Points, in no order, along strands that fork and pass close to each other.
Two points are linked if the straight distance between their rows is under 76.3.
z_26: [  3 -23 -90   0  -5  -8  32  18  27 -57  -1 -75 -20   7]
z_431: [  6  -6  87 -34  39 -15  38  50 -10  32   2   2 -53 -15]
z_477: [-44  20 -55   2  47   4  50   5 -20 -21  -8  25  17 -42]
z_306: [ 16  13 -34  12 -75  16 -26   5   9 -12 -32  33 -38  46]
z_62: [ 41 -13 -73   8  27  -8  33  16   4 -51 -11 -83  38 -11]
z_834: [-56  54  -4  23  50 -22  67 -32   6  71  21  28  29 -91]
z_905: [ 25 -14  85 -40  65 -15  24  49  -3  48  -9  18 -66 -23]
z_344: [-33  22  54  -5  46 -12  58  20 -32 -13  28   2   1 -17]
z_401: [-27  32 -57  35  41 -42  31 -21 -10  45   0  29  49 -96]
z_280: [-26 -21  47  21 -17 -22   5 -10 -30 -28  14  11 -19  31]
z_817: [-75  35 -41  -6  36  20  82 -24   0  29 -27  43  11 -71]
z_745: [-14 -22  85  10 -29 -24  -4   4 -19  -1  20  -1 -24  30]
z_141: [ 17 -73  -3  44  40 -10 -59 -34 -37 -37   5 -59  75  55]
z_66: [ 15 -14 -47  28 -70  57 -85  -7  11 -18   6 -38   0  59]
z_749: [ 28  17 -98  27  28 -17  16  15  -8  26 -15 -38  49 -91]
z_603: [-59  31 -58  -1  46  10  57  -9  -8   7 -17  37  23 -63]
z_581: [-75  16 -27 -40  19  27  77 -17  -9  12 -35  44 -34 -67]
z_554: [-56   7 -39 -48  -1  10  53  -6 -17  -3 -33  46 -62 -49]
z_537: [-17 -16 -62  17  -2  -6   9  16  -7 -43 -12 -12 -42  29]
z_70: [ 36  32  -3 -33 -77  22  -7 -10  41 -14 -49  63  -1  45]
z_796: [  20  -75  -35   12    0    6  -85  -37   -5  -30   20 -109   44   58]
z_653: [ 30   3  84 -30 -66  15 -68  -1  22  16  26  22  34  30]
z_137: [-43  51  53 -11  73  25  68  21  -8  68  20   8   1 -76]
z_155: [ -6  -2 -50  18 -41   3 -10  11  -4 -26 -21  13 -60  36]
z_13: [ 69   4  67 -36  44 -22 -11  21  62  62  -7  42 -59  12]
z_815: [ 13 -25 113  -5 -30 -14 -51  24   5  46  28  -5 -10  30]
z_239: [ 31 -74 -18  27  31  -2 -64 -28 -23 -32  -2 -99  76  59]
z_618: [ 44  17 -88  21  30 -15  18  19 -11   2 -11 -60  52 -76]
z_352: [-18  11  78 -28  55  -1  58  41 -22  19  15  -1 -33 -27]
z_689: [-11 -34  17  38 -50  12 -79 -29 -27 -18  19   3   4  47]
z_288: [-15 -39   9  47  29 -22  -8 -18 -32 -48  10 -13  35  45]
z_981: [-16  10 -20 -23 -30 -13  22   2 -17 -18 -21  44 -74  -4]
z_969: [ 57   4 -77  16  31 -12  26  17 -11 -33 -13 -79  52 -34]
z_705: [ 50  40  37 -68 -40  12  23 -24  90   3 -19  53  -5  37]
z_81: [  5  18  20 -23 -46 -22  18  -5  -5  -8 -12  42 -61   6]
z_804: [ 52 -13  79 -35  51 -29  -6  34  29  59 -11  34 -69   2]
z_826: [-48  45 -36  32  43 -38  47 -34   0  59  10  33  43 -96]
z_314: [-11 -60   6  52  24 -14 -37 -28 -34 -46  14 -28  43  54]
z_341: [  -5   17  -92   41   34  -31   21   -2    0   53  -23    2   45 -101]
z_907: [-10 -22 -80  14   1  -4  14  21  11 -48  -9 -42 -38  24]
z_187: [ 34  -5 101 -25 -35  -4 -55  15  32  51  23  10   6  29]
z_217: [-49   6 -42 -28   4   3  41   7 -22 -24 -23  38 -59 -27]
z_119: [-20  23  70 -29  78  20  59  46 -19  48   8   7 -25 -57]
z_830: [ 24   7  59 -19 -80  24 -77 -15   1  -6  20  30  36  33]
z_457: [ 58  36  55 -53 -29  -8  11  -6  71  29  -6  40 -28  20]
z_722: [ -9 -34 108  11 -28 -16 -32  14 -14  19  34 -11  -3  32]
z_864: [ 22   2  27 -14 -81  47 -92 -13 -12 -22   9  34  40  41]
z_559: [  5 -38 -43  35 -43  34 -93 -20   1 -20  20 -54   1  60]
z_902: [-57  56  19   6  57   1  73 -14   3  67  26  19  20 -86]
z_14: [ 19   0 -49  26 -78  56 -61   4  20 -16 -12 -20  -9  61]
z_948: [ 41  33  25 -51 -66  13   0 -22  55  -6 -34  63   4  41]
z_944: [   4  -19   15   19  -66   35 -106  -24  -33  -21   28    6   23   44]
z_943: [ 18 -23 -89  -7   2 -10  42   8  24 -65  -4 -90   8  -3]
z_427: [-27 -27  19  30   4 -21   4  -7 -33 -43   7   7  -9  37]
z_835: [  12  -62  -36   19  -15   23 -105  -36   -9  -27   34  -90   25   59]
z_88: [ 63  19  73 -40   1 -13  -8  12  69  53   1  32 -37  21]
z_285: [-27  24 -27  15  55 -15  42   1 -33 -31  12  19  35 -30]
z_212: [ 24  12 -46  10 -86  51 -42   8  25 -16 -35  14 -14  61]
z_933: [-27  34  26  15  55 -19  54   8 -33 -19  35  12  30 -28]

A fork is a point with three links, a tip a point with one. Leave the first point through the second and follow the links. Name the first fork or tip that comes.
z_13, z_88 | z_70
z_817, z_603 | z_352
z_830, z_864 | z_689
z_603, z_817 | z_81

Name the points in between on the shortest way along the links from the first point to the second, in order.
z_457, z_431 | z_88 > z_13 > z_804 > z_905
z_834, z_749 | z_826 > z_401 > z_341
z_217, z_285 | z_554 > z_581 > z_817 > z_603 > z_477
z_796, z_280 | z_239 > z_141 > z_314 > z_288 > z_427
